Points, in no order, along strands that fork and pass close to each other.
In the rows, zero is written as 128.
Points whose rows are less than 203 apart are linked; no others are. Some points are linked to none.
serup: [157 195 143 163  84 135 169 169 168 138 108 109 125 108 110  70 123 164
 122 104 121 109  74  79 189 188 166 137  77 118 104 143 124  80 104 111
 142  96 174 107 132  93 106 148 114 145 144 163 163 114  83 174  79  76
 122  91 173  76  72]
buvi: [131  78  79 157  65 112  67 129 129  80 198 175 181 151 115 108  59 109
 138 188 126 132 166 133 136 112 151 101 161 124 156 144 118 116  87 125
 100 151  81 137 107 114 139 156 139 129 154 131 117 103 132 130 181 150
 105 175 133 142 131]
Rega: [117  94 144  34 173 125 124 124  78 184  80  94 114  92  96 153 176  90
 134 161 120 155 164 138 153  72 139 115  91 127 116  62 133 146 142 129
 158 153  51 198 170 130 186 130 112 131 139 124 177  70  85 120 129 133
 158  98 107 167 143]
leziv: [ 95  80 173 124 126  95 117  67 113 110 131 138 106 137 117 175  98  94
 127 150 129 144 118 129 170 129 154  54 126 211 128 107 151 213 171 102
 136  97 131 148 161 133 136 126 120  84 151  92 102 151 142  97 187  91
 118 127  94 175 134]
Toki: [124  86 119 118 101 114  89 114 126 105 154 122 174 152  96 155 153  87
 144 123 167 116 133 123  88 144  88 137 113 113  91 129  98  88 102 117
 101 175  97  89 158 112 148 105 160 127 122 169 134 161 110 135 140  85
 135 118  78 142  94]
liko: [142 116 176  99 139 109 140 109  99 109  94 149 142 114  43  78 105 116
  86 174 140 126 111 160  78  97 176 195 146 139 102 150 115 112 173 155
  82 131 116 115 127 132 134 123 117 122 161  75 118 146 159 121 115  52
 161 170 165 130 165]
Muzo: [111 129 207  89 160 125 133  93 105 176 113 116 123 127 139 101 172 151
 138 136 177 137 140 139 145 129 130  97 120 131 113 118 125 133 150 125
 146 132 112 136 195  75 175 138 124 101 158  97 115 184 117 106 139  97
 156  90 130 186 125]
Kabi: [ 99 115 116 164 111  98 125 106 115  72 125 150 109 165  71 170  30  58
 113 150  95 146 128 125 137 106 132 102 116 185 127 123 129 176 115  92
  88  98 168 103 110 177 112 151 111 144 112 113 103 140 132 106 137  81
  74 147  90 169 139]
kos: [122 145 132  67 185 101 153 101  94 137 116  95 131  90  54  93 151 102
  89 100 132 109 137 157  79  86  93 205 119 120 153 118 162 118 117 118
 135 174  89  94 178 117 138  91 131 156 111 149 129 155 153 127  93 133
 142  90 146 142 149]
nive: [160 118  68 131  99  72  66 110 145  98 143 126 172  84 107 151 144  84
 139 117  94  96 150 134 135 141 141  78  78 156 123 166 119 125 156 136
 117 155  94 144 127 146 120  93 112 149 135 183 131  93  96 103 145  89
 119 132 108 118 123]
Sisa: [135  94 120 101 145 171 168  97 122 182 120 127  99 155 130 190  97 153
 108 103 143 143 127  98 117  86  81 108 174 100 116  83 120 144 140 129
 158 132 175 135 160 207 125 141 126 141 136  59 140  99 169 168 144 218
 123 127 124  62 128]
vuzo: [111 114 108 132  92 108 167 173 161  97 138  96 104 101 137  96 115 146
 125 136  61 129  77 134  75 109 155 225 155  91  91  96 150 105 123 147
 102 124 135  91  79  97  59 134 155 177 155 139 127 134 135 130  72 133
 116 114  90 105 127]
mive: [135 149 105 153  77 135  75 155 161 125 155 141 180 166 150 152 127 113
 163 131 137  89 118 101 123 175 130 102  87 144  87 191 110 112 122 131
 120 115 140 108  76 127 121 111 104 130  93 156 121 157  87 134 153 120
 143 161 125  79  95]
miras: [143 171 112 154 110 106 128 120 128 153 148  89 143  98 142 134 220 123
 132  47 151 117  94 148  90 120  87 131 109 100  99 166 141  83 164 119
 156 146 108 111 189 123 131 101 165 118 126 148 107 149 125 124 123 158
 156  84 146  66  74]
dem: [143 137 148  89 166 164 165 176 138 158  57 102  92 113 142 150 158 167
 112 106  79 110 148 118 161 159 153 147  94 118 145 112 106  96 151 117
 167 114 158 107 125 136 113 119 107 147 131 159 151 139  94 132  90 123
 101 103 134 123 136]
Govip: [160 182 110 160 176 172  88 137 152 136  96 133 159  93 208 140 223 170
 131  99 153 103 148 136  66 128 120 126 164  94 149 209 138  88 155 144
 180 145 126 135 116 131 131  81  75 108  97 152 119 101 145 156 123 135
 165 109 192 115 172]
gobon: [133 161 110 155  86 102 134 110 108 155 159 104 142  94 160 118 163 110
 116  92 132 129 111 126 141 138 103 107  86 124 114 167 169 120 138 143
 138 115 110 119 159 109 113 120 156 124 123 148 100 161 136 110 125 179
 133 107 140  88  83]
Bir: [ 95 110 180  94 121  84 137 105  82 132 129 124 134 107  67  71 115 102
 122 188 136 142 103 129 142 101 149 164 144 137  93  86 147 159 129 144
  85 148  62 153 133  43 160 158 133 116 174  99 145 146 114 117 119  79
 163 113 110 171 124]
Ler: [134 168 103 158 115  87 131 132 113  96 108 130 138 110  97  53  83 117
 130 152  72 155 110 120 134  97 102 200 110 115 144 116 145 117  97 134
  64 136 121 135  61 123 111 129 142 189 128 160 128  94 117 133  79 124
 105 135 124 118 154]
posi: [122 122 204 102 138 113 140 120  77 145 109 142 132 128  75  49 111  92
  96 192 132 147 102 151 124  99 184 187 125 126  98 140 133 133 166 161
  95 111  85 152 138  72 160 159 126 112 160  66 106 151 144  98 131  93
 188 164 179 134 139]
zapu: [ 83  92 108 101 100  90 102 103 107 133 150 118 166 100 155 151 130  58
 164 156 135 140 112  92 164 153 102 107  78 152  89 122 165 203 111 123
 102 147 119 178  66  93 156 121 127 139 120 175 123 148  81 116 164 121
 133 108  64 132  89]
rasik: [ 67 155 155 100 148 190 153 146 138 144  99 112 136 133 164 124 165 128
 126 121  99 122 126 108 105 171 132 204 145 140 150 132 178 147 120 140
 154 105 154 108  55  71 115 102  80 160  89 160 133 158 136 128 117  98
 137 100 136 172 164]
Kovap: [ 92  71 145 101 105 125 142 122 112 105 158 144 160 142  82 124  79 111
 103 166 126  90 153 110 145 160 145 119 100 133 149 142 121 126  94  88
  97 140 158  83 164  99 131 106 141 134 159 152 110 206 115 106 100  88
 101 110  99 177 110]
tigur: [135 123 103 120 100 114 104 118 129 144 145 121 185  92 145  80 141 131
 143 166 126 125 161  93 180 138 115  90  90  86 153 174 129 117 118 137
 101 147 112 169 110  97 146 122 103 142 145 137 141 124  87 162 126 151
 148 130 147  80 110]
vub: [145 168 137 121 113 159 181 189 127 158  98 112 102 142 125 113 139 146
 106  96 106 133 118 102 194 155 171 145  70 148 125  96 114  68 136 107
 159  88 169 118 131 146 125 146 133 162 129 144 154 135  62 123  82 131
  97 102 140  86  82]
ruto: [130 105 138  50 210 106 145  89  96 152 123 108 140 121  70 107 145 110
 107 129 144 108 178 151 108  80  54 147 113  99 161 105 113 125  86 116
 124 189  93 130 202 117 154  81 136 137 125 147 131 171 123 129 105 122
 144  97 116 179 148]
roni: [157 168 105 195 111 102 136 136 132  75 163 140 114 109 128  87 112 178
 122 100 115 149 139 146 167 146  93 103 149 113 187 104 121 114  87 124
 105 165 128 108 163 123 110 170 166 125 137 158 139  75 149 155 123 115
 106 104 124 170 121]
gosak: [129 140 103 173 145 148  94 135 105 146 137 154 131 160 182 145  97 123
 181 121 155 169 119 106 163 121 112  90 154 170 116 109 100 192  95 140
 131 102 104 185  57 162 139 170 110 103  98  91 148  62 125 140 177 181
 119 152 136 135 127]
Mudu: [117  92 147  98 145 148 153  96 137 172  94 128 112 173 156 201 108 137
 128 132 146 118 115  70 107 112  83 121 149 131  67 121 119 173 158 138
 138 113 188 136  94 189 122 101 117 120 117  79 125 159 159 156 134 180
 134 152  96  66 131]
gem: [128 110 119  41 153 151 107 142 105 163 150 106 132 127 153 148 178  85
 131  74 140 141 166 177 111 119 106 141 123 115 136 100 150  93 109 125
 190 164  48 135 165  82 168 121 139 127  99 178 115 142  92  87 139 135
 151  88 113 217 149]
fari: [114 147  98 207  71 111 162 126 151  85 183 142 105 107 146 102  88 179
 105 108  89 166 116 131 176 140 156 103 155 133 191 127 175 168 115 121
 121  96 151 123 125 110  71 162 134 115 143 129 109  76 165 144 126 138
 106 126 139 149 112]
Koma: [140 136 136 154  99  65  96 125 119  77 141 151 141  89  90 116 129  97
 130 132 100 118 100 156 142 158 169 110  93 165 104 159 125 132 170 137
  92 116  95 139 125  92 120 128 133 122 142 153 118 148 108 100 140  59
 131 135 117 144 132]
sir: [146 136  92 146 143 118  77 128 137  91 113 140 151 140 157 115 113 135
 175 157 130 137 147 104 133 103 109 136 165 141 149 107 105 147  78 130
 101 148 111 159  53 159 137 151  92 142 122 117 172  26 118 174 149 136
 108 144 123 141 154]
Gapib: [103  73 105 113 102 116 177 153 167 111 173  78 108 100 135 128 140 158
 120 138  90 110 122 138  99 114 148 157 142  97 117 106 111 113 125 125
 120 138 145  86 144 108  82  93 157 156 193 131 117 165 143 120  93 145
 115 116  73 117 112]
Zutif: [107 134 141  69 154 118 108 106 101 167  71 113 145  76  80 117 139 110
 152 174 112 131 138  97 178  93 126 132 122 151 110  67 124 157 147 121
 131 147  91 195 105 135 162 136 103 164 142 117 197  30  97 151 135  99
 145 109 104 133 136]
nibu: [121 107 133 130 124  90  90  57 113 131 138 134 139  92 147 169 139 101
 144 129 152 117 109 108 166 128 122  39  92 172 110 149 149 208 185 113
 145 119 123 155 160 147 127 111  93  81 127 116 117 132 132 112 168 122
 152 124 112 112 105]
mekip: [123  43 110  68 155 158 173 116 111 186 168 116 101 142 153 158 104 135
 104  99 144 130 131 123 111  86  89  89 153  92 136  77 127 172 124 111
 152 141 145 155 178 160 135 131 157 134 145  70 117 158 148 135 150 242
 140 132 100  92 134]
suved: [100 115 154  97  83 117 183 146 143 106 123 118 135 128  95 118  93 123
  94 117 125  72 103  91 149 169 143 136 102 122 128 133 140 119 128  87
 126 134 207  51 154  97  96  86 121 129 150 142 113 205 125 130  70  80
  97  89 130 127  90]
muza: [134 185 104 161 131 113 119 148 118 120 108 137 131 136 139  69  78 133
 162 151 105 171 107 113 167  94 112 188 135 125 138  95 135 130  74 145
  81 112 121 173  30 129 122 180 123 170 125 120 152  43 131 151 123 164
 113 137 138 119 128]
sor: [150 132 108 182 136  76 161 115 151  84 142 107 106  97 132  69 124 203
 126 118 100 136 140 129 163 124  81 129 114  71 185 116 125 146  95 113
  88 137 151 104 156 151  89 137 160 130 165 157 136 114 142 158  75 127
  93 107 113 124 122]
ras: [172 159 120 202  98 103  47 121 153  41 157 181 154 127 112  92 103 141
 137 187 139 121 132 160 106 145 157 114 137 133 132 185  96 148 132 143
  81 133 112 114 106 120 111 148 107  95 122 131 135  94 153 135 168  65
 129 191 172 109 158]
Ros: [ 88 111 147 137 117 124  99 111 117 106 133 154  94 183  85 187  50  54
 113 143 110 148 117 140 130 136 171  87 129 225 109 121 136 182 116  94
 131  96 134 137 127 154 144 165 104  91 106 108 108 144 144  84 174  77
 101 145 101 199 151]
Bilu: [135 180 147 113 111 164 144 151 150 161 125 105 138 110 168 141 220 149
 130  54 159 100 103 130  84 150 108 160 146  94  83 152 140  71 152 109
 157 134 124  90 150  79 129 104 137 126 103 167 136 162 117 122 118 131
 168  66 144 109 101]
Veg: [115  92 142 119  92  68  85 102 103  82 149 136 163  86  89 106 131  82
 138 178 134 139  91 153 127 108 177 120 127 155  84 102 134 153 157 142
  72 140  66 165 137  71 140 128 140 110 177 118 132 129 119  99 134  80
 159 140  93 166 121]
zazaz: [104 152 125 163 143 152 187 127 114 163 100 132  62 144 136 167  93 125
 107  86 101 170 103 111 169  99 141 100 129 172 148 104 149 150 146 116
 153  57 169 132 137 183 119 152 124 136 114  84 117 102 167 121 125 161
  98 119 115  93 126]
sev: [169 199 112 187  73 106 138 169 178 108 132 111 117 108 129  91 143 168
 135  95 123 120  55 121 135 158 138 151 108 104 102 153 113  81 128 135
 111 109 152 107 124 117  84 142 158 144 130 173 137 108  97 143  85  98
 137 110 142  66  89]
Zoga: [154 122  85 133 157 124 123 112  91 129 157 127 115 139 150 119 127 115
 134  75 152 167 168 169 152 110  66 100 110 100 162  99 124 111  89 122
 124 163  99 145 167 151 155 151 202 132 108 143 119 123 107 119 134 192
  99 119 110 145 115]
bive: [141 183 144 111 149 188 100 141 144 168  95 154 173 130 184 137 178 154
 134  90 145  98 173 113 111 165 117 134 134 109 157 200 142  76 121 127
 181 133 135 110 101 102 155 106  79 146  77 152 129 137 110 129 138 120
 150 127 192 139 167]
nofa: [141 150 100 171 117  51 114 105  94  72 139 149 148 134  91  93  70  86
 130 158  94 153 146 148 150  91  97 141  78 109 141 119 112 128  94 114
  54 144 116 123 105 143 125 119 171 155 129 162 106 136 114 110 114  95
  78 149  91 127 155]
bom: [ 83 140 135 200 112 141 135 115 141 102 170 136 117 101 206 105 121 155
 125 113  99 166 114 125 164 159 141 107 151 160 211 147 192 195 112 138
 144  78 140 133 105  88  93 126 106 110 115 139 100 103 169 119 146 124
 125 113 159 170 140]
Rafid: [108 112 155  68  99 164 189 123 130 171 149 103 123 135 115 125 127 154
 113 105 139  88 136  83 156 151 115 111 126 121 119 124 127 107 130 107
 147 136 169  89 188  86 116 111 138 136 166 110 134 194 103 129 111 141
 130  81 134 118  80]
keme: [102 176 150 101 132 149 130 109 105 169  83 102 123 118  93 105 119 143
 151 132 145 125 102  74 160 125  75 155 145 133 127  85 127 164 119 120
 123 136 136 162  91 140 144 149  96 165 145 101 189  43 130 196 121 142
 136 114 146 104 109]
mabiz: [141 179  95 160  83 122 147 196 166 133 131  98 120  89 123 104 144 134
 126  94  70 128  79 137 116 128 157 198 125 104 110 133 137  51 124 141
 126 112 137 112  97 113  79 136 159 184 136 167 139 110 103 146  87 145
 120 102 115  72 110]
sedo: [124  55 126  86 201  90 194 115 100 122 116 113  97  91  86 102 101 152
 108 183  73 110 167 167 153  80 134 112 118 110 182  78 100 150 117 101
 104 130 122 137 187 160 120 120 150 145 186 113 128 159 120 108  87 145
 115 110  99 162 145]
lim: [104  69 109  87 121 116 110 106  84 160 132 136 152 164 119 164  88  65
 152 143 183 136 110  86 141 117  74 117  99 121 105 105 144 153  87 132
 111 145 133 184  85 123 185 138 162 139 103 121 112 151  86 109 165 171
 134 147  81 114 107]
Nuker: [112 137 212  84 171 157 161 139  91 187  75 146 107 133 116  91 138 132
  86 179 104 153 151 110 192 139 216 126  81 160 152 109 125 125 158 118
 151  67 147 158 156 123 169 147  79 125 128 100 142 160 103  95 101  80
 122 103 173 133 151]
nozo: [120 122 113  98 184 151 123 138 134 163 100 113 113 127 157 174 173 115
 127  96 116 137 145 150  72  86 111 165 170 130 123 106 141 140 156 151
 184 144 110 143  95 165 121  98  90 141 101 108 138 101 162 136 128 179
 143 131 123 113 181]
Bod: [128 117  85  98 107 119  92 159 129 131 117 134 163 109 127 170 116  74
 137 130  75 114 144 136 136 120 165 143  86 150 109 146 128  85 146 150
 131 120 104 159  53 131 121  91 126 171 116 173 122 110  83 104 118 135
 137 157  97 106 130]
duf: [145 115  87 136 155 109 158  95 119 124 146 124 119 144 136 151  91 141
 128  78 141 148 179 116 145 101  26 100 109  95 170 116 134 153  94 113
 114 154 171 119 158 198 124 117 152 134 110 130 123 130 153 134 128 198
 103 135  99 120 121]
vome: [ 95  75 114  33 145 177 122 148  98 175 158 108 140 146 152 171 131  62
 138 100 164 127 132 137  56 131  96 163 171 118 109  69 171 146  96 126
 194 156  65 146 128  65 169 110 140 136 103 126 119 146  91 109 156 177
 165  97 101 189 140]
Nizi: [ 84 164 128 159 160 156 132 140 137 124 104 120 113 115 192 138 133 109
 135  90  71 159 140 143 143 153 147 147 130 170 186 148 190 168 135 133
 149  75 152 124  64 113 109 125 111 128  88 166 103 126 144  98 132 118
 104 129 122 190 169]
nira: [142 184 172 102 142 175 117 141 114 155  77 126 129 138  87  86 125 155
 136 155 161 122 112 114 104 111 120 192 180 112 125 104 105 115 124 160
 119 141 107 141  99 132 140 146  93 140 140  70 176  54 143 194 111 129
 148 142 183 130 141]
Ror: [114 164 172 110 168 201 111 157 147 161  80 142 148 148 168 124 154 149
 138 124 131 115 142 113  94 167 141 179 166 155 141 165 153 123 132 156
 160 105 136 127  37  92 143 110  66 135  92 124 151 108 145 142 140 100
 158 142 171 162 183]
ruzem: [115 101 144 112  97 167 195 131 132 135 159 118  77 149 130 144  85 170
 102  78 130 130 127 107 159 141 133  87 145 130 146  88 115 119 121  84
 145 111 181 111 194 134 115 155 164 128 174  89 125 163 120 129 124 171
  97 108 103 141  95]
kadol: [142 145 161 106 138 163 174 147 172 177 113 100  96 124 180 126 229 193
 125  84 151 112 121 148  87 142 139 138 163  67  81 161 123  63 164 127
 181 122 137  91 183  83 128 107 145 121 143 133 111 188 121 119  96 144
 165  83 174  84 121]
Raso: [169 162 121 131 159 153 115 189 105 167  95 137  96 142 174 150 184 111
 116 123 103 167 161 180 139 136 194 117  82 118 117 136 130  55 163 162
 182  75  97 149 121 156 169 134 150 132 113 137 113 136 120  84 121 186
 138 168 156  90 139]
kag: [114  59 116  76 117 179 121 121 104 157 169 158 175 154 114 131  72 108
 131 146 192 115 151  68 120 130  58 115 151  95 146 116 138 139  78 126
 127 164 152 158 128 115 174 128 146 150 117 105 130 145 122 144 173 200
 130 148 145 131 112]
melop: [130 120  70 165  49 121  98 128 150 122 206 133 170 128 152 150 122  96
 132  98 130 114 115 113 134 158 115  69  98 141 104 186 150 115 129 138
 137 126 135 125 103 126 107 103 149 122 116 161  86 148 111  87 155 178
 116 152 135  83  84]
zif: [157 112 147  49 200 110 124  97  86 148  88 104 123 106  64 105 155 100
 136 156 140 138 187 156 151  80 108 132  92 113 150  88  95  98 105 124
 128 180  67 179 188 142 186 118 137 125 138 136 169 102  95 124 112 116
 145 108 107 157 137]
Gaf: [112 129 142 171 128  96 159 117 112  81 127 162  93 190  83  88  25 108
 101 166 116 155 104 137 120  88 149 144 136 145 128 121 123 158 114 117
  66  89 176 111 115 171 105 163 126 108 125  70  94 155 168 118 112  96
  87 166 126 134 141]
Zodug: [139 197 139 160 118 177 126 152 140 172  94 115 117  81 173 126 211 167
 117 126 104 122 112 112 170 151 194 121 109 129 158 140 149 120 158 129
 186  62 123 154 122 133 137 129  80 148 146 146 181  40 135 157 114 115
 160  98 170  94 121]
dison: [143 132 162 146 152 147 174 130 171 159 105  90  88 128 189  90 176 208
 134 118 141 153 120 130 116 145 119 127 148  91 135 119 119 110 141 142
 152 103 149 123 159  98 116 146 155 104 130 123 125 166 139 138 110 147
 132 136 155 115 112]
Lovom: [131 143 108  71 173 130 132 161 119 123  84  92 135  86  74 123 154 101
  88 102  78 117 164 171  97  90 146 197 120 110 132 130 145  75 129 135
 142 167  88 106 129 113 129  94 137 170 102 183 141 127 118 106  93 107
 131 114 124 163 172]
fug: [143 139 126 106 159 130 130 189 143 107  72 115 127  97 114 141 153 136
 103 106  82  95 169 158 131 153 146 162  86 117 148 144 102  84 131 126
 126 151 145  88 110 135 125  99 128 153 111 191 156 136 105 112  86  60
 107 109 112 154 151]
Lovu: [ 93 124 113 132 162 130 177 120 119 131 102 130  82 106 135 123  94 138
 103 136  69 160 152 139 138  82 157 143 140 136 168 116 159 134 143 134
 121  96 151 145 102 179 104 131 113 147 124 108 122  90 161 130  96 170
  94 132 123 121 163]
munan: [111  81 121 112 126 134 108 123 141 103 151 136 161 156 111 160 123 108
 128 158 150 113 174 114 113 166 120 117 107 142 155 126 107 117 103 118
 121 142 125  82 124 114 144 111 147 134 126 169 129 165 126 119 142 112
 119 135  96 165 137]
keki: [118 108  85 171 105  69 126 130 127  76 172 160 118 142 124  92  65 119
 134 172  91 163 144 138 179 137 139  92  98 137 161 110 121 139  91 116
  62 124 114 136 103 129 124 159 155 127 144 151 119 115 106 119 139 125
  78 158  99 138 132]
Lizi: [153 145 144 179 165 104 154 125 166  93 100  78  77  95 157  52 192 219
 127 136 131 148 104 148 103 112 107 156 148  64 146 128 129 112 124 140
 106 137 140 128 161 121 102 144 152  99 151 144 134 122 154 165  84 127
 138 102 140 108 135]
gilo: [103 110 142 129 153 104 165 109  85 136 126 140  96 143  85  71  46 107
 105 170 137 152 127 131 143  89 126 154 135 126 170 119 158 158 104 126
  82 114 146 141 106 134 128 163 140 136 129  86 106 141 153 121 110 174
 101 152 142 138 155]
Dom: [147 137  96 110 143 136 103 155  95 149 159 131 141 123 143 142 156  87
 129  88 121 146 163 161 172 127 115 115  96 125 175 100 146  78 108 132
 169 163  63 165 131  99 166 148 155 134 112 183 138  81  78  97 142 152
 123  96 106 193 126]
kibe: [147 115 106 129 100 117 114 172 160 132 133 129 137 145 158 139 140 134
 147 151  90 110 129 140 147 155 192 117  89 146  80 179 118  76 161 146
 117  97 141 131  82 144 107 100 117 137 131 154 121 168  99 101 116 124
 131 174 134  53 122]
nibat: [138  75 103 141  94 153  85 121 121 102 191 178 179 180 118 132  53 101
 129 171 184 114 172 122  98 112 109 112 155 111 165 152 122 119  95 135
 114 157 113 121 135 131 153 146 145 103 132 109 103 135 153 135 167 182
 119 188 163 143 126]
Lozu: [104  57 113 125 158  85 181 117 132 107 141  90  85 106 111 136 128 165
 128 158  79 118 124 148 125  92 110 134 143  98 130  62  95 162 123 108
 111 151 134 116 182 144  84 116 154 142 197 110 120 159 154 132  91 145
 116 118  57 133 124]
kofu: [111 188 169 138 106 146 105 106 110 126 118 133 141 163 100 178 137  95
 133  83 206  96  74 131  78 151  88 150 156 160  65 134 127 127 136 110
 144 154 113  87 167 113 142 127 150 103  80 125 113 144 139 128 158  92
 147 112 131 173  91]
loseg: [102  75 116  60 174 172 134 136 127 169 126 118 133 158 152 161 132  71
 143 111 141 144 130 143  45  95 122 170 187 131 110  73 162 166 135 158
 192 144  70 139  96 117 148  90 104 130  99 103 118 111 141 127 145 179
 162 128 118 151 175]
Kal: [154 136 155 106 153 142 123 136 123 124  90 139 137 130  86  89 131 147
 106 155 147 101 138 142  94 107 134 189 153 101 128 155  98  93 126 157
 103 156 138 100 107 130 126 121 117 139 131  96 154 119 153 162 109 112
 139 146 172 106 154]
kemer: [124 120 120 139  98 141 176 117 115 143 139 125  75 142 115 200  86 140
  97  58 113 141 131 114 172 127 128  56 134 166 148 106 133 129 150  79
 155 109 170 117 193 193 111 153 150 127 148  90 117 110 144 121 145 165
  86 123  96 125 105]
Kefos: [207 168 122 189 102 112 120 150 175  87 138 186  95 121  73 160 118 159
 113 119 121 100  71 190 101 153 212 104 156 168  99 169  95 108 180 143
 133 106 139 103 156 168  97 145 110 105 138 105 121  96 174 109 132  67
 121 174 147  73 151]
sokeg: [ 82 100 127 121  76 120 104  91 136 127 169 122 164  83 158 170 149  89
 153 125 131 102  96  87 134 146 104  93 138 159  88 140 172 213 171 121
 131 128 131 156 107 109 111  84 108 122 137 134 107 141 143 123 147 135
 149  99 101 146  90]
guvif: [136  87 122 137 141 124 160 122 160 104 119 151 107 172 137 136 103 169
 103 153 117 123 180 145 112 128 127 116 118 108 179 145 103 114 121 128
 112 113 182  84 143 177 103 118 148 123 124 115  92 184 174 136 102 139
  99 175 141 124 149]
dis: [182 133 126 166 129 123 122 140 181  89 131 176  92 187 111 151 102 178
 123 156 129 125 123 153 110 159 189 114 130 141 138 173  93 103 137 155
 120  82 176  94 136 180  92 151 105  83 107 102 123 160 160 123 140 101
  93 181 161 103 157]
nadan: [141 142 119 191 119 164  86 139 147 145 160 145 119 171 195 155 129 159
 190 147 166 148  89  95 135 135 140  54 176 138  76 119  67 179 130 139
 128 101 132 179 111 161 122 168 115  55 123  67 142  74 122 157 187 158
 144 164 148  88  85]
loke: [133  94 141 140 102 187  75 150 164 110 156 149 176 171 188 133 141 156
 152 161 166 109 144  90 100 170 164  98 193 114 114 143  77 104 111 151
 138 144 132 130 102 101 135 147 111  80 132 119 159 121 108 148 164 116
 148 148 156 123 119]
karug: [141 107  94 159 140 102 144  81 118  98 163 128 117 121 160 148 109 147
 126 109 128 138 173 156 148  98  89  79 112 118 171 159 157 153 136 121
 137 113 150 123 161 176 115 121 144 113 118 111  67 160 170 121 133 185
 105 165 132 105 129]
numu: [106 138 170 130 120 155 141 107 153 151 101 110 116 179 154 153 146 151
 161 125 192 117  89  82 103 146  75 133 140 136  69 128 104 172 132 135
 121 120 181 116 112 155 125 121 127  93 104 103 119 171 130 151 140 123
 139 138 122 115  87]
Vede: [113 175 183 144 140 156 115  94 134 160 112 133 134 155 157 139 158 130
 148  96 204 102  87 119  79 161  79 158 143 115 104 166 140 150 143 130
 147 128 152  90 139 126 142  96 135 102  67 101  92 193 157 122 165 106
 144 130 173 146 111]
sosos: [202 177  92 209  95  93  79 158 158  71 148 181 108 121 108 113 129 149
 126 147 106 131  93 188 103 143 191 111 143 148 104 174  97 105 144 148
 107 117  96 123 112 128 103 171 115 104 120 134 141  71 138 124 152  76
 138 186 151  93 146]
dod: [151 141 100 143 164 146  86 136 140  89  93 141 157 120 154 157 168 140
 127 111 137 113 154 154  49 118 110 149 172 124 146 162 132 114 151 148
 171 165 125 121 106 166 123  95 101 121 109 133 117 101 188 138 120 138
 144 142 144 145 187]
pani: [149 118 159 192 123 130  64 114 174  61 139 172 139 146 128 129 163 154
 150 190 184 111 126 149  73 183 168  93 143 117 113 186  76 143 122 123
  92 142 124  84 156 105 138 151  97  43 111 125 129 137 160 134 180  25
 142 160 163 134 151]
Mav: [142 134 156 158 135 135 101 120 134 146 109 120 127 132 165 140 182 169
 163 147 159 140 115 107 153 133 160  57 152 133  84 110  72 139 185 148
 144 103 106 182 165 161 138 151 112  74 148  78 166  68 106 138 149 123
 159 129 133  75 106]
Ped: [132 153 129 153  77 124  94 137 146 106 139 113 151 164  86 204 140 107
 152  73 194  85  95 107  87 175  80 125 145 144  59 124 102  98 115  98
 130 166 147  72 152 150 137 115 140 120  95 161 136 134 108 145 156  70
 128 101 100 147  74]

A fork is a point with three links, a tip a point with one. Leave the first point through the second and follow the links. Name the first fork or tip that comes.
nira; keme => sedo
keki; nofa => Mav
Nizi; rasik => pani
Ros; Kabi => mekip

Name the points in between on the shortest way along the links from the first point to the second, in order.
Kabi; muza => Ros leziv nibu sokeg zapu lim kag nibat buvi keki nofa Ler
pani; Ror => ras sosos Kefos dis guvif karug duf Zoga Dom gem vome loseg nozo dod Govip bive
keki; Toki => buvi nibat kag lim zapu sokeg nibu leziv Ros Kabi Gaf gilo Lovu zazaz kemer ruzem Rafid suved Kovap munan
Kal; rasik => liko posi Bir Veg Koma nive Bod kibe mive melop gobon miras Bilu kadol dison Lizi sor roni fari bom Nizi
